A landscape with many valleys, sampled at points; each row gives a point and its height.
A ball rolls from a point to the lowest of its 2 nearest points, and stops where none of them is lower. Distance is the straight distance between rows; heights are no part of it.
fuvet height 34.3: [-70 -21  17 -18  18 -20  20   6   1  18 -14  33  23 -12  14 -13 -18  21
  -6  19 -12 -33 -17]
fitel height 65.1: [-20  -7 -22 -50 -57 -21  26  52 -20  27 -19  17 -20  -1  43  40  20  -2
   0  -9 -20  33 -32]
pezi height 43.6: [ 21 -25 -12 -44  26  -1  41  -8  -8  22  20 -31  30   1  10 -32  -5  34
 -23 -40   2   1 -26]
Pimam height 29.6: [ 18  19 -33  34   6  23   8  51   3  -2  41 -61  12 -21  -6  14 -24  -8
  30  40  20 -25  25]
zer height 68.5: [ 62   9   2  35  30   0  10 -19 -28  -4  20 -10 -20  -4  -4  39   2  29
   8  24 -23 -16  56]
Dofa height 50.0: [-18  24  26   0  -9 -23 -56 -14  18 -12 -24  -1   4  -9 -47 -29 -11 -35
  -7  40  51 -44   4]
savuv height 81.0: [ 11 -23  -3  48  -5   1  23 -10  19 -71  -7 -19   9 -42 -23  -6  76 -27
   3 -34 -16  42  32]
zasa height 49.1: [ -6  -3  -4 -68 -46  36 -36  -1  -4  19  12 -23  -9  52  17 -26  51 -40
 -44 -13  15  -4 -22]
Timef height 34.0: [-20 -30  20 -14   9  26  26  19 -47  -3  24  10  17  34  -5   5 -61  -1
 -47   4  39  13 -26]
buk height 46.2: [ 23 -29 -14  -6  32  33   4 -10 -11  66  53   6   2  16  19  74 -14  -7
 -11 -42 -29  49 -10]
reveb height 54.5: [-39  15  27   6   5  -6 -64 -37   7 -12 -30  26  -7 -20 -49 -31   3 -43
 -21  42  48 -44  20]
vaba height 48.4: [-20   4   2 -52 -26  34 -47 -17  34  29  15 -11   8  40  20 -31  45 -38
 -19 -28  11  -9 -32]
vagef height 51.4: [ 48 -22 -15 -14  13  -7   5 -57 -31 -17 -26 -20 -31 -13  -5 -10   5  30
  13  27 -17  15  42]
supim height 43.4: [-13  -8  -7 -40  18 -29  27  -3   9  12   5  20  49 -23   1 -15   5   7
  19 -47  13 -26 -35]
davu height 34.6: [-13 -19   7 -51  22 -20  -7  10 -39  69  28 -21  -5 -17  23  18 -21  46
 -59   3  -2  55 -11]
diniv height 16.0: [-13  -9 -20 -17  -6  -7 -67 -36  15 -20 -29  25  17   4 -27 -16  10 -59
  56  35  18 -21  16]
fogi height 53.9: [ 57  21   7  24   6  10   5 -21  18  -3 -30 -52  -5   9  18 -34 -12  37
 -36  -4  46  12  -4]
tetik height 18.3: [ 55  39 -11  44   8  19   9  28   2  -3  40 -13   9  15   2  51 -37 -16
  13   2  45   6   8]
tiro height 33.9: [ -7   0   3 -54  -3  -1  24  -8 -45  19   3  22  40 -34 -14 -72 -27 -11
   2 -34  23   7 -40]
Sevag height 59.8: [-96 -39   9  -6 -11  24 -11  -2   1   6 -51  56  -8  -4  21 -15  -2  12
  19  47 -48  -1 -17]
Vefi height 39.4: [-77 -12  24 -12 -10  -6 -10  -8  25  31 -36  46  22  -6  17  -6   8  -9
  -3  11 -15 -40 -21]
Nikev height 75.8: [ 17 -59  -5   1  45  25  25 -25   1 -22   1  21 -13 -45 -22  10  46  35
  20 -24 -67 -17  38]
guz height 36.6: [-38 -15  17 -42   2  10 -12   5  -7  20  11  17  58  36  -4 -33 -20 -28
  -3 -14  14 -26 -43]
dis height 21.7: [-11  -4  12  30   9 -11  32 -19  -1 -23   0  10  -3  48  17  45  -8  11
  -5  22 -14 -14  -3]
Bebo height 53.2: [ 20  50   3  18 -50  -6 -37  25  22  -4 -17 -16  -9  45  16  16   3 -51
  -1  25  39   0  -8]
fatun height 25.4: [-28 -16 -15 -27  27 -22   4 -20 -10  40   8   1  -7 -47  21  21   2  82
   9  24 -33  -4 -14]
fasa height 31.8: [-19 -19  22 -16  11  -6  30   9 -15 -19  12   4  22  39  -1  -9 -35  14
 -35   6  20 -19 -26]
Guve height 40.4: [ 12 -37  10 -10  13 -17 -18 -42 -43   2 -20 -23 -42  -2 -19  25   6  57
 -24  41 -34  46  40]
Ripa height 31.0: [ 28  14  -4  35   2  49  10  44  14 -16  53  29  16  39  39  27   0   2
 -29 -55 -42  20  28]
loni height 21.6: [ 45  46   4  41  17   9 -20  53   4 -37  60 -16   7  17 -19 -10 -34   4
  21 -24  11 -18  12]
tuge height 40.0: [-13   4  -8 -31  16 -44  32 -14  -5  20  -3  34  21 -58   7  -5  -1  35
  16 -35   5 -14 -39]
Kemot height 41.2: [ 34  -9  -8 -46  13 -11  -6 -28 -22  66   4 -29  18 -12  39 -38  -3  45
 -31 -33 -17  41 -36]
muzo height 28.0: [ -9  20  15  22 -18 -10   6   0 -32 -15 -23  17   7  14  -7   5 -57 -21
 -17  68  46 -20   5]
Banil height 3.7: [ 67  41 -22  28  20  -1  12  19   3 -16  24 -51  -7 -26 -13 -20  -9  20
   9   6  17 -20  29]
Beb height 42.7: [ 27   7  -5 -22  31 -42 -19 -20 -23  23  18  29 -24 -29   9  19   3  82
  29 -34 -14   5 -45]
guvir height 31.2: [ 11 -42   8  -7  15  -1   1 -50 -12   9 -37 -31 -34  -5  -1  -8  22  54
 -35  11 -49  22  32]
pas height 50.8: [ 61 -11  19   3  25 -16  13  -5  -8  22  -4 -51 -24  16   3   9  17  40
 -53  -9 -27   9  16]
Dopo height 21.5: [-11  19 -24  47 -11  17 -41  79  29  10  35 -56   5   4   1  12 -33 -42
  38  27  14 -23 -10]
Bese height 30.4: [-20 -30  20 -29  34 -10   4   6 -31  43  23  -4 -16  -2   8  48 -37  35
 -64  12  12  49   1]
pana height 17.7: [-36 -19  -4  11  10   7  18 -16  30  28  -5  18 -43  14  22  83 -13  26
 -39   5 -11  62   7]
Neba height 21.8: [-29  10  36  10  12 -16 -42   3  59 -19  18  -6   4  33 -33   0  26 -35
   1 -20  16 -38  -6]
mep height 44.0: [ 15  16  -9  -2  27 -17 -28 -13 -15  38  29  28 -15 -17  34  48   0  84
  35   0 -29  18 -47]
kof height 26.5: [ 40  24 -29   9 -17  -5   2  35  10 -12  -6 -61   3  -6 -11 -48 -21  24
   5   0  79   0 -28]
Suf height 45.3: [ -8 -22  -7 -35  20 -19  47  -1  14  -2  14 -13  37  -5  -6 -24   3  17
 -20 -31   9 -19 -22]
Ropar height 36.3: [ 23  39  -2  36  18 -27 -22  48  30 -35  33 -37 -13 -30 -50 -32 -19  -7
  30 -28  13 -29  10]
popi height 47.8: [-25  12   5 -48 -30  30 -56 -33  18  44   4  19  29  26  22 -44  30 -42
   2 -28  17 -12 -38]
Bod height 38.6: [  4 -10 -19 -15  27  -1  10  -9 -24  45  41  12  11   9  47  50 -14  36
  13 -15 -24  14 -36]
kidir height 35.7: [-24   0  31   9 -30  19  15  23  -6  -4 -22  40  -4  58  19  16 -48 -46
 -56   3  30  34 -26]
vusi height 34.1: [-14 -16  21 -19   5   3   7  15  -1 -19  18  -2  42  52 -24 -19 -18  -8
 -15 -10  22 -29 -31]
rera height 18.4: [  3  -9 -15 -11 -11 -24  -4 -34   1 -49 -46   3  12 -31 -46 -43   8 -27
  24  17  26  -1  28]
zap height 30.8: [ 23  29  -3  45   7 -14  11  -3   5 -29  12 -10   7  26 -10  19 -13   2
  28  28   7 -26  14]
ved height 41.8: [-23 -12  13   5  23 -21  31   2  38 -28   3  -2  21 -10 -44   1  38  -3
   4 -19  -8 -37   7]
Dunud height 31.9: [-24  -2  11 -51 -12  -2  -8 -12 -23  24  14  25  59 -25 -33 -53  -8 -43
   6 -38  37 -11 -40]
Naro height 14.2: [-12  36  18  36   0 -14 -50 -13  49 -22  -3  -6 -12  16 -31  -2  24 -36
  35   5   4 -35  14]
fivit height 45.5: [-20  15  -8  -7 -19 -12 -34  -1  -3 -11 -38 -17  18 -31 -46 -58 -18 -37
   6  59  48 -36  14]
fuv height 6.6: [  0  52  -5  42 -18  -8 -61   9  42  -8   0 -24 -17  15 -11  -8  16 -46
  49  23 -13 -32  18]
dubuf height 57.7: [ -6  -6   6  -5   6 -10  40   5  49 -33 -18 -28  21  -9 -17 -49  10   1
 -53 -40  37  12 -10]
buta height 51.9: [-51 -53  35   9 -13  24 -41 -29  29 -17 -14  27  16 -23 -19  44  82 -42
  19  -2  -8 -19   8]
Budo height 39.8: [ 29  -5 -13 -56  15 -17  -2 -28 -56  55  31 -18   7 -17  21 -11 -20  49
 -11 -19  -8  37 -32]
fatan height 55.4: [-20 -16  21   1 -28  42 -32  -5  59 -15 -41  10 -33   5  -2  -6  95 -20
  18 -13 -40 -29  25]
val height 50.3: [ 14  -2   1 -55 -47  19 -32  16 -13  -4  10 -20 -34  56  -4  10  44 -46
 -66  -9  33   3   0]
ripo height 61.1: [-78 -20  13  -8 -38  14  -6   6  15  13 -58  37 -16  10  37  -5  20  14
   1  46 -50   3 -18]
zor height 28.5: [-35  -8  29   7   9 -16  24  -6  -8 -21 -12  15   9  34  -9  -3 -36  12
 -25  33  11 -31  -1]
gitup height 55.8: [ 34  16  -1  18  11  -6  30 -10  36 -32 -25 -38  -1   2  -7 -49  -4  27
 -34 -19  48   7 -10]
Gasa height 37.6: [-17  -4 -17  -5  21  -7 -15 -18  -7  48  18  12 -16 -31  37  56   9  80
  23  39 -32  16 -22]
nenev height 14.4: [-29   7 -20  27 -11  11 -58  15  42   8  10 -59   4   8 -17  -8  -4 -54
  45  53   2 -41   1]
lemat height 22.7: [ 24  -4 -23  12  -4  -9  11 -40 -36 -19 -13  -7  -3   0  -4  19 -27   2
  30  58  10  -6  25]
Zefig height 15.7: [ 71  44 -14  30  20   8  -7  48  -9 -23  56 -39  -2 -12 -13 -13 -30  22
  15  -9  26 -13  22]
fen height 37.5: [ -1 -25   8 -40  21  19  39   6 -17  21  -5 -14  12  -1  32 -66 -34  26
 -57 -18  18  20 -22]
vep height 45.4: [-52  26  43 -14  13 -24 -39  12 -17  43 -26  92 -12 -26  17 -36 -10 -17
  19 -15  14 -14 -40]
ribe height 42.0: [-72   2  32 -23 -11   5 -36   0  22  52 -40  54   5 -11  42 -26  17 -21
 -21   8  -3 -35 -25]
Tafe height 34.4: [ 24   1   2   8   4  -3  25 -57  -4 -27 -50 -29 -14 -17  -2 -42 -14  28
 -22  22  13  13  29]
pelab height 58.0: [-74 -63   6 -12  12  16   1 -21 -12 -26 -35  49  -9  -5  -9 -10  -7  27
  19  35 -34  -1   3]
fovon height 42.6: [-12  11  -6 -32   6 -10   4 -29 -69  16  23  44   9  -5   8 -34 -45  37
  12 -13   6  32 -42]
danop height 25.5: [ 26  -2 -30   6  -7  -1  10 -47  22 -44 -54 -12   7 -43 -17 -52  14 -21
  19   2  23  36  23]
vinel height 80.0: [  2 -31  -6  23  13  -5  46 -14  21 -48  -7  -8   7 -51 -30   1  72   2
  -2 -33 -32   4  35]
ruz height 39.6: [ -3 -20  20 -17  18   5  42  11 -19   1  -8 -14  -7  11  16 -42 -38  36
 -72   2  27   7  -6]
vuz height 75.2: [  8  44  10  59  16   9 -14  27  31 -49  28  21  11  11  -8  -7  -1  16
  16 -13 -43 -35  42]
der height 68.7: [ 21  39  20  10 -49   3 -10  68   4 -32   1  10 -40  22   2   9  50 -13
 -11  -4 -37 -24  60]
Ruge height 31.6: [-13  15  28 -19 -24  -8 -26 -44 -20   7  -3  61  35  -2 -37 -16  16 -19
  40 -60  16  -1 -52]
gabam height 35.4: [ 35  -3  20   6   8 -21  13 -34 -38   6 -16 -31 -36  -9  -4  34 -28  32
 -35  37  16  19  32]
fegok height 38.3: [  1   4  -6 -39  22 -35  17 -20  -9  41 -10  15  -6 -53  34 -35 -11  61
 -21 -27   5  30 -26]
mit height 33.3: [ -4   0  24 -13  -5 -12   9 -45 -33 -17   4  57  24  -6 -41 -15   3  11
  32 -70   0   7 -57]
Gesa height 58.3: [  9  22 -35  35 -23  17 -22   0   8 -21 -12   5  11  20   9   5   7 -45
  72  41 -24  -9  33]
Risa height 45.6: [ 12  -5 -28 -14  13  23 -20 -14  -1  82  38  20 -13  -3  18  77 -12   7
   1 -44 -29  78 -27]
Bobun height 40.7: [ 22   8  -4 -39  23 -40  -6 -30 -23  30   5  24 -23 -48  10 -15   3  84
  -3 -39  -2  30 -40]
bimu height 9.7: [ -1 -24 -30 -36  -2 -18 -29 -19  -9 -34 -38  15  27 -16 -33 -38  -5 -46
  52  34  27 -18  22]
subiz height 17.2: [ -3   3   3  41 -14   1  39   4  12 -17 -19  15 -21  51  29  55   9  -2
  -7   9 -33  10   9]
mem height 51.3: [ 22   2  15 -31 -58   6 -19  24  -6  -9 -17  -5 -22  59  -9  14  18 -59
 -59 -13  36  20  -7]
Fel height 21.4: [-33 -21  24  10  15  -1  27   1 -20  -2   8  17 -14  24  16  38 -55  20
 -49  27  21  19  -1]
vup height 52.4: [ 66   3  18  16  16   3   6 -22  12  12 -20 -56 -13  17  14 -12   4  38
 -55 -19   2  12  -1]
dun height 23.4: [  2  15 -40  22   4   4  -3  50  22 -10  26 -75   5 -34 -27 -28 -16 -12
  43  36  13 -37  17]
diga height 41.7: [  1   9 -30  -7 -16  -1   7  -6   2 -20 -40 -34  25 -32 -24 -61 -17 -19
  14  57  39 -22  15]
nadis height 22.5: [-39 -14  38  -4  -1 -25  15  -3  10 -29 -37  11   7 -20 -43 -46   0 -19
 -43  11  25 -27  21]
Rido height 2.2: [-17 -24 -12 -33  25 -27   6 -29   6  49 -22 -15  -9 -63  25 -12  23  69
 -20  -2 -36  16  -3]
bavi height 37.7: [ 18  11  -5   4 -25  26  38  70   8 -10  13  18  -4  34  42  18  32  -9
 -19 -42 -51   9  21]
vage height 38.1: [-11  -8  11 -30 -55 -20  25  37   3  -3 -40  14 -32  36   3  39   7 -35
 -53  -9  12  22   4]
begad height 56.2: [-24 -56   0 -22  15  -6   5 -42 -24 -51 -40  43 -18   0 -21 -21 -17  21
  19  22 -14  -1  21]
zapel height 39.5: [ 31   4   6   8   5 -21  33 -35 -29 -15 -20 -29 -21 -10  -4  -3 -19  32
 -22  41  18  -2  26]
Sibeb height 25.7: [ 30   8  11  33  16 -11  32  -6  -8 -18  15  -3  -5  32   3  45 -26   9
  -6  19  18 -10   5]
pekun height 64.1: [ 11  18  22 -12 -37   6 -18  45   6 -25  -5  -1 -58  19  -2   9  76  -3
  -8   6 -37 -50  53]
divug height 35.3: [ 12   5 -11 -45   1  -6  28 -36 -28  15  -6  20  25 -41  12 -66 -20  17
  -9 -52  19  35 -37]
pofu height 29.9: [  2   0  13   7  35   1  11  33  35 -24  45  -7  26  31 -30 -10  12  -7
  14 -46  -7 -33  -8]
munot height 39.9: [  3  25  20  25   3  13  -6  41  33 -20  22   0   8  69   9  -5  14 -22
  10 -27 -21 -21  -4]
sozof height 35.0: [-26 -24  20  -3 -16  39  14   8 -30   0   4  27  22  59   2   8 -56 -36
 -43   0  33  29 -35]
Leko height 73.6: [ 18  64   4  54 -25  13 -23  43  29 -41  18  20   7  17  19  -3   6  -1
   7  -9 -38  -8  47]
kevom height 27.4: [-33  -4  20 -45  -5   0 -46 -20  18  27  31  11  51  -8 -20 -11  27 -54
  10 -41  39 -12 -40]
bere height 32.0: [-32 -13 -14  21  -7  15  32   5  16  17  -6  10 -15  16  54  51  18  37
  15  14 -58   6 -16]
logab height 46.8: [-27  25  38 -24 -12  14 -60 -36 -29  40 -11  80   1   0   8 -57  -3 -46
   6 -32  22  -6 -43]
setop height 48.8: [ 39 -27  11 -16  35 -10  16   7 -24  34  34 -36  -6  18   6  37   2  36
 -48 -18 -19   5   8]
pefil height 23.9: [ -8 -40  13   4  26   6   8 -62  27  24 -45 -27 -15 -17   7 -24  29  44
 -45  -4 -41  29  12]
zam height 12.2: [ 58  15 -17  21   2   1  13  17 -15  -6  20 -25   7   7  -8  37 -41   1
   4  15  69  -6  -1]
fepek height 65.6: [ 65  10 -27  20  18  12   8 -19 -28  -2  16 -33  -7 -27  -4  16  -1   9
  29  40  -9 -14  57]
Katib height 78.1: [ -7 -52  -8   9  25  24  34  -5  12 -36   0  26   9 -53 -37  19  57   8
  26 -27 -47 -18  33]
bog height 58.5: [  4  -5  14  -7 -32  27 -31   9  27 -21 -32   3 -63  10  -7  -8  96 -14
   7  -1 -40 -41  45]
Temed height 36.8: [  9 -16   2   4  38 -11  48  -4  19 -22  15 -11   2  -4 -20   1  22  34
  -5 -17 -19 -38  14]
Resed height 26.7: [-81 -16  20 -20  15 -24  16  17 -10  35 -25  57   8 -61   0 -32  -8  -4
  -1  11  -3 -27 -13]
Daged height 47.4: [ 33 -32   8  -4  40   2  10   3 -20  50  46 -11  -4  18  13  71  -9  21
 -26 -24 -27  19  -2]
zovat height 30.6: [ 23  26 -27   9 -13 -29 -12  45  20 -18  -1 -63   4 -18 -33 -48 -20  -2
  22   3  60 -20 -24]
vepel height 30.7: [  9  29 -11  34  -1 -30 -13  28  30 -39  12 -39 -12 -73 -53 -32  18 -36
  39 -16  -3  -2  41]
supi height 38.0: [ 22  -1 -48   6 -13  10  23   0   4 -12 -15 -72  18 -26  -8 -24 -10   0
  15  61  36 -13  18]
boda height 55.9: [ 19  42 -29  56 -26  18   9  25  20  -3   3 -14  11  10  23  37 -13 -48
  37  37   6   0  24]
gizap height 44.9: [ 20   9 -35  -4   0  17 -16 -32 -29  60  37  28 -20   3  30  57  -7  17
  25 -32 -23  85 -40]
san height 22.8: [-15 -22  17   3  36  -5  -9 -19  25  49  11   4 -34  14  -8  91 -22  26
 -43  -8  -7  55   8]
zode height 24.4: [-11   5  26  25  -4 -11  22   3 -29 -17 -15  21  -6  33   4  24 -62  -3
 -36  40  33  -1  -6]
Nuraz height 73.2: [ 11 -30  -2  30  40  23  26 -17   3 -27  14  19  -6  -8 -15   9  22  37
  22  -1 -59 -40  39]
Kug height 12.0: [  2   6 -12  37 -35   0  36 -12   5 -26 -42  19 -45  25  20  51   7 -10
   4  19 -28  32  24]
bileb height 26.6: [-22 -31   8 -29  33  -2 -12  -5   5  65  29   8 -12   6   5  76 -37  25
 -46  -8   5  61  -8]
dufi height 43.8: [ -8  -1   9  -5 -44  -9  31  40  11  -1 -28   1 -22  46  29  29  39 -11
 -21  -3 -31  -4   2]
gub height 16.1: [  7 -15 -28  -9  -2  -9  -5 -32 -24 -27 -28   3  23  -1 -19 -22 -21 -20
  50  55  13 -17  19]
zama height 25.8: [ 28  50  -4  47 -12  14 -43  66   9 -26  49 -20   2  28  -7  -6 -39 -25
  38 -12  14  -8  -4]
Vula height 62.8: [-62  -9   5 -32 -58  -2   1  29  -1  26 -57  17 -30   6  48   7  28  13
 -16  38 -43   0 -19]
Pel height 27.1: [  0   4 -39  15   2 -14 -26  24  31 -29   9 -46  -1 -70 -47 -41   8 -52
  60  -6  -4  -7  38]
sus height 54.6: [ 15 -40 -12 -25  15  -9  14 -53 -26 -48 -38  12 -22  -8 -14 -21  -5  26
  22  19  -5   7  31]
Duk height 41.3: [ -5 -15 -12 -49  11   3  16 -23 -59  33  35   4  22  -8  20 -16 -43  28
  -9  -8   9  24 -39]
neti height 41.9: [  4  -8  23  -2  16 -11  40  -7 -28 -15 -18 -15 -18   3   2 -24 -40  37
 -57  32  26   0  12]
zedif height 36.7: [-37  -9   8 -19 -42   0  24  37   4   6 -37  33 -28  39  22  18 -19 -37
 -67 -10  12  50 -13]
Reg height 37.9: [  8   4  -5 -55  17 -21 -26  -4 -65  65  35  -2  -2 -24  20   5 -22  50
 -25  -1   4  66 -19]
Suvel height 24.3: [ 17  36 -30  52 -11  19 -25  78  16   6  48 -35  14   3   4  28 -39 -33
  37   4  31  -6  -5]
vot height 34.2: [  3  32   9  39   2 -36 -39  50  33 -23  24 -44 -18 -65 -51 -31 -15 -33
  29 -39   4 -22  15]
gim height 47.3: [-21  21  22 -46 -30  20 -54 -40  -8  51 -22  58  -1   9  37 -56  18 -32
  -1 -34  20  -4 -44]
Vegof height 36.2: [  0   0 -23   6   3   8  18  13   3  35  16  17  -1  16  68  49   7  33
  24 -14 -41  10 -34]
zed height 6.5: [-56 -21  49 -11  23 -14  15  26   3  11 -27  27  -3 -30 -30 -53   8 -48
 -53   9  23 -37  10]
Bogud height 29.4: [-16   9  27 -36 -17 -14 -38 -30 -10  23  16  35  47 -27 -32 -20  19 -45
  25 -55  42  -8 -41]
Veva height 33.8: [ 21  10 -14  16 -12  45  29  55  12   5  33  37   5   9  66  34  17  16
 -28 -46 -63  16  24]
sek height 81.6: [ 22 -18   1  55  23  15  19 -48  40 -42 -13 -19   4 -39  -4  -1  58 -11
 -15 -28 -13  46  29]
dez height 37.8: [-32 -13   3 -25  -5  13  19   6 -15  17  18  15  46  52  27   0 -24 -13
  -4  -7  -1  -2 -50]
pog height 22.3: [ 57  42 -10  51   4  37   0  36   5 -21  52   9   8  20   4  31 -34 -20
   8 -26  23  18  23]
topup height 71.6: [ 31  53   9  36 -48   8   5  67  15 -33   3  14 -19  23  21  13  23 -11
 -15 -17 -34  -2  55]
fofov height 36.5: [  5  12   0 -30  13 -28  19 -25 -14  22 -18  34   7 -60  32 -50 -13  27
 -19 -57  21  48 -32]
fazuz height 5.6: [-11 -15 -17  33 -22  12  18 -33  -6 -26 -30  24 -54  22  22  65  -1  11
   9  31 -30  55  19]
Nogob height 35.1: [ 16  -2  11 -15  15 -24  13 -32 -20 -16  10  57   5 -26 -20   6   8  47
  35 -71  -6   4 -62]
vus height 17.4: [-60 -18  11  19  -2   3  21 -10  -7  -5 -11  29 -18  29  32  42 -30  20
 -32  42 -11  25  -4]
gib height 44.3: [ 12  16 -19  -1  -5   9 -13 -45 -54  33  42  34 -10   8  21  38 -17  31
  31 -22 -21  66 -48]
lodu height 43.5: [  0   9  -9 -17  -3   5  -6 -49 -75  22  37  27   3   6  12   7 -40  41
  24  -9  -5  52 -49]
sor height 62.6: [ 39  10 -35  25  21  10  10 -16 -18 -28  13 -14   7 -18 -20  -3   3   2
  59  35 -15 -26  49]
suze height 16.7: [-17 -20   2 -17  25 -11   1 -39  22  49 -36 -27  -8 -35  32 -25  19  53
 -44  -5 -38  29  -2]
Vab height 12.9: [-45 -17  -3  29 -11   7  29 -19  15  -2 -22  26 -43  21  30  67 -12  17
 -31  29 -16  51   6]
gekez height 47.0: [ 47 -20  -5  -5  -4 -10 -14 -55 -43  12 -45 -34 -31 -14   0   1  -8  27
 -15  40 -14  52  46]
Kunob height 25.9: [ 46  31  -3  47 -17  64 -12  42  -1 -33  60  12  14  35 -10  13 -30 -24
  -5 -45  -1  40  16]
tof height 13.4: [  3 -29 -15  32   0  18   4 -36 -21 -36 -22  30 -38  31  22  47   3  20
  40  28 -39  28  17]
nar height 39.1: [ -6 -14 -12 -26  17  -2  32  -3 -15  20  33   5  34  30  25  14 -21  17
  10 -15 -10  -9 -37]
sula height 11.6: [-19  34 -23  29 -29  13 -69  10  53  18   2 -57 -22   8   8 -12  12 -60
  35  44  -7 -27  15]
kigun height 29.5: [ 39  -3  -3  22  34  -3  35 -29  11 -37  -7 -21 -18 -16 -28 -21  27  29
  -2  -9 -25 -16  39]
Vomos height 42.2: [ 45 -23 -13 -39  16  15  10 -27  -3  60  13 -47  28   1  27 -37   9  24
 -29 -48 -14  25 -31]
zopib height 64.4: [-34  11  -6 -48 -63 -22   5  44  -9  34 -39  22 -16  12  55  18  25   7
  -6   7 -21  12 -36]
Bes height 28.9: [ 23  17  -1  31  -5  59   0  47   9 -29  63  12  29  52  10   3  -4 -16
  -9 -46 -37  20  13]
Zal height 53.5: [-45 -40  27   2 -21  34 -33 -22  57  -5 -39  21   0 -17  -3  24  82 -33
  25  -9 -29 -27   1]
Pul height 28.1: [-13 -14  15   1  -3 -21  25 -30  12 -45 -40   2   6 -18 -49 -37   5   2
 -19  15  15 -15  20]
nuz height 65.8: [ -4 -12 -11 -60 -51  -9  20  63 -23  26  -5  10 -14  13  25  42  36 -29
   0 -26 -23   5 -12]
Vule height 25.6: [-36 -11  25 -27   8   4 -44   0  48   7  32  -9  32  28 -25  -9  27 -44
  -4 -44  25 -28 -31]
momu height 46.1: [-37  17  35 -27  -2 -15 -33 -10 -30  31 -12  80  16 -13   4 -42 -24 -24
  18 -28  15  -8 -47]
nevun height 54.7: [ 10  46 -13  43 -26  -5 -16  27  16  -3   4 -24  15  28   6  26 -16 -45
  31  42  34 -13  -1]
vir height 23.3: [-18 -33  -7  35  11  29  18 -20   0 -14  -9  14 -33  24  25  53  20  38
  24  27 -66   9  10]
mebe height 23.6: [-10   1 -34   6   5  -5 -36  10  22 -21   8 -33  15 -33 -47 -32   5 -52
  72  21  -9 -25  28]
lok height 18.7: [-70 -17  34 -28  21 -21   8  25  -5  39 -21  46  11 -46  -7 -39   6 -37
 -29   2  13 -41  -4]
pes height 60.1: [ 14  18 -26  28   6   1 -11 -14   4 -37   1   2  11   1 -25 -10   1 -23
  77  30 -15 -28  34]
Mibub height 33.1: [ 15  10 -11  14 -16  -4  21   6 -27  -5 -11 -19  16 -17   1  16 -50  -1
  -8  65  65 -17   5]
nug height 40.8: [-12 -12  14 -40 -54 -16   8  39  -8   5 -30   2 -36  43  14  37  46 -23
 -50   1  -2 -13   4]
seko height 17.8: [-17  14 -27  25  -4   2 -37  50  26   5  16 -68  13  -5 -27  -5 -23 -36
  41  48  14 -44  -5]
Ratuf height 57.1: [ 16  35 -39  38 -43  19  -2  18  10  -7 -22 -13   1   9  26  25  12 -60
  40  44 -21   7  40]
Vovu height 44.1: [-75  10  37  -6  11 -12 -29  14   1  57 -29  79  -9 -34  30 -28  -5 -26
   9  12   3 -31 -30]
Zik height 29.8: [ 24 -10  -6  16   3  -7   9 -52 -41  -1  -5  -9 -27 -11  -5  57 -26  14
   6  44  -1  22  36]
Lif height 33.7: [ 27  29 -11  21   2 -21 -29  55  13 -19  36 -52  -7 -12 -42 -37 -31  -8
  40 -20  36 -27 -22]
Sut height 26.3: [ 32  21   8  24  40   1  11  37  16 -41  54 -14   6  17 -26 -13  -6  22
   7 -37  -7 -37  15]
Kas height 34.5: [ 21  -5 -47  11   7  27  22  11  -6  -6  17 -65  20 -22  -7  10 -14 -12
  32  61  13 -17  38]
Zot height 52.3: [ 28  35  10   7 -60  -4 -13  26  15  -9 -24  -2 -11  54   4  25  -6 -57
 -27   3  44  25  -9]
mese height 36.9: [ 20   2  -5 -24  14 -47  23 -27 -19  -5  -5  43   6 -53  -7  -6  12  45
  12 -69   7  12 -45]
ranu height 20.1: [-15  -6 -30 -15  -7  -4 -59 -11  24 -13  -3 -24  23  -9 -42 -23   8 -64
  63  41  10 -30  18]
nim height 49.2: [-56 -33  37   5  -6  -8 -28 -26  34 -16 -12  16  19 -23 -37  26  62 -35
  -2   0   9 -31  15]
Nive height 19.9: [ 50  17 -29   8 -14   3  15  28 -19  -7   6 -51  12  -7  -2  -3 -35  21
  -8  19  82   0 -11]
mol height 71.0: [ 30 -13   4  43  42  16  14 -16 -16 -10  29   8 -19   6   3  41  15  39
   2   7 -61 -27  48]
mil height 36.4: [ 15  -4 -34  23 -10  15  26   2 -13   3   2 -39  22 -16  -3  36 -35 -26
  15  67  43 -10  18]
lop height 45.7: [-45 -32  26  -1   4 -24  12  -1  29 -20  -5   5  35 -32 -41  20  54 -24
  -3  -8  -2 -29   7]
tas height 35.5: [-16 -20   1 -52  12  11  35   8 -32  18   7   3  38 -12   9 -69 -33   5
 -26 -21  24   4 -31]
Legun height 18.0: [ 51  31 -10  25  26 -14  27  -1  21 -39  10 -38 -12 -18 -32 -29  10  12
   9  -2  10 -25  28]
Sul height 36.0: [  9  34  12  43   5  -3   7  17  23 -34  13   4   0  54  -6  16   8 -11
  20   6 -12 -34   7]
ragut height 29.7: [ 31   5 -13  24   2  10   8 -70  26 -26 -58 -19   6 -31  -4 -53  -3   6
   0  12  25  28  20]
dut height 68.0: [ 77  -4 -27   5  10  12   4 -21 -33  30  -7 -61  -7 -33   5  14   0  -6
  14  41  -8  10  54]
lof height 42.1: [-12  16  16   6   6  26 -35  46  48  -9  41  -1  17  53   0 -21  31 -27
  18 -49 -34 -17  -5]
rer height 40.6: [  4  -3  -7   2 -22  14  40  46  12   3   2   4  -2  52  48  36  28 -16
  -9 -28 -39  12  -8]
tatam height 32.4: [ -4   6  22  12  24 -10 -27  38  32 -35  40 -29   4  24 -56 -26  -3 -19
  13 -48  14 -25 -16]

Call two points neighbours if one is among the 2 nearest of the other. Go from one point of each pair to the other, from neighbour to neighbour, staying as low as possible. Name the highest point that can't be avoided.
zed / Banil => neti
tiro / fazuz => nar
Vab / Banil => mil
zed / Rido => mep
zed / zam => Ropar
zed / bimu => Pul
fuv / Banil => zama

For each start below, name the point where the ball stops.
val => zed
fitel => Rido
fogi => Vab
topup => Banil
dez => Vab
kidir => Vab
munot => fazuz
vuz => fazuz

Write out the way that a ball takes from each point below.
Leko => topup > der > pekun > bog > fatan > Zal > buta > nim > lop > ved > Temed > kigun > Legun > Banil
dufi => rer > bavi > Veva > Ripa > Bes > Kunob > pog > tetik > zam
gitup => fogi > vup > pas > setop > Daged > buk > Risa > gizap > gib > lodu > fovon > Duk > Budo > Reg > davu > Bese > bileb > san > pana > Vab
pezi => Vomos > Kemot > Budo > Reg > davu > Bese > bileb > san > pana > Vab
vinel => Katib > Nikev > Nuraz > mol > zer > fepek > sor > pes > Gesa > Ratuf > boda > nevun > Bebo > Zot > mem > val > zasa > vaba > popi > gim > logab > momu > vep > Vovu > ribe > Vefi > fuvet > Resed > lok > zed
tuge => mese > Nogob > mit > Ruge > Bogud > kevom > Vule > Neba > Naro > fuv
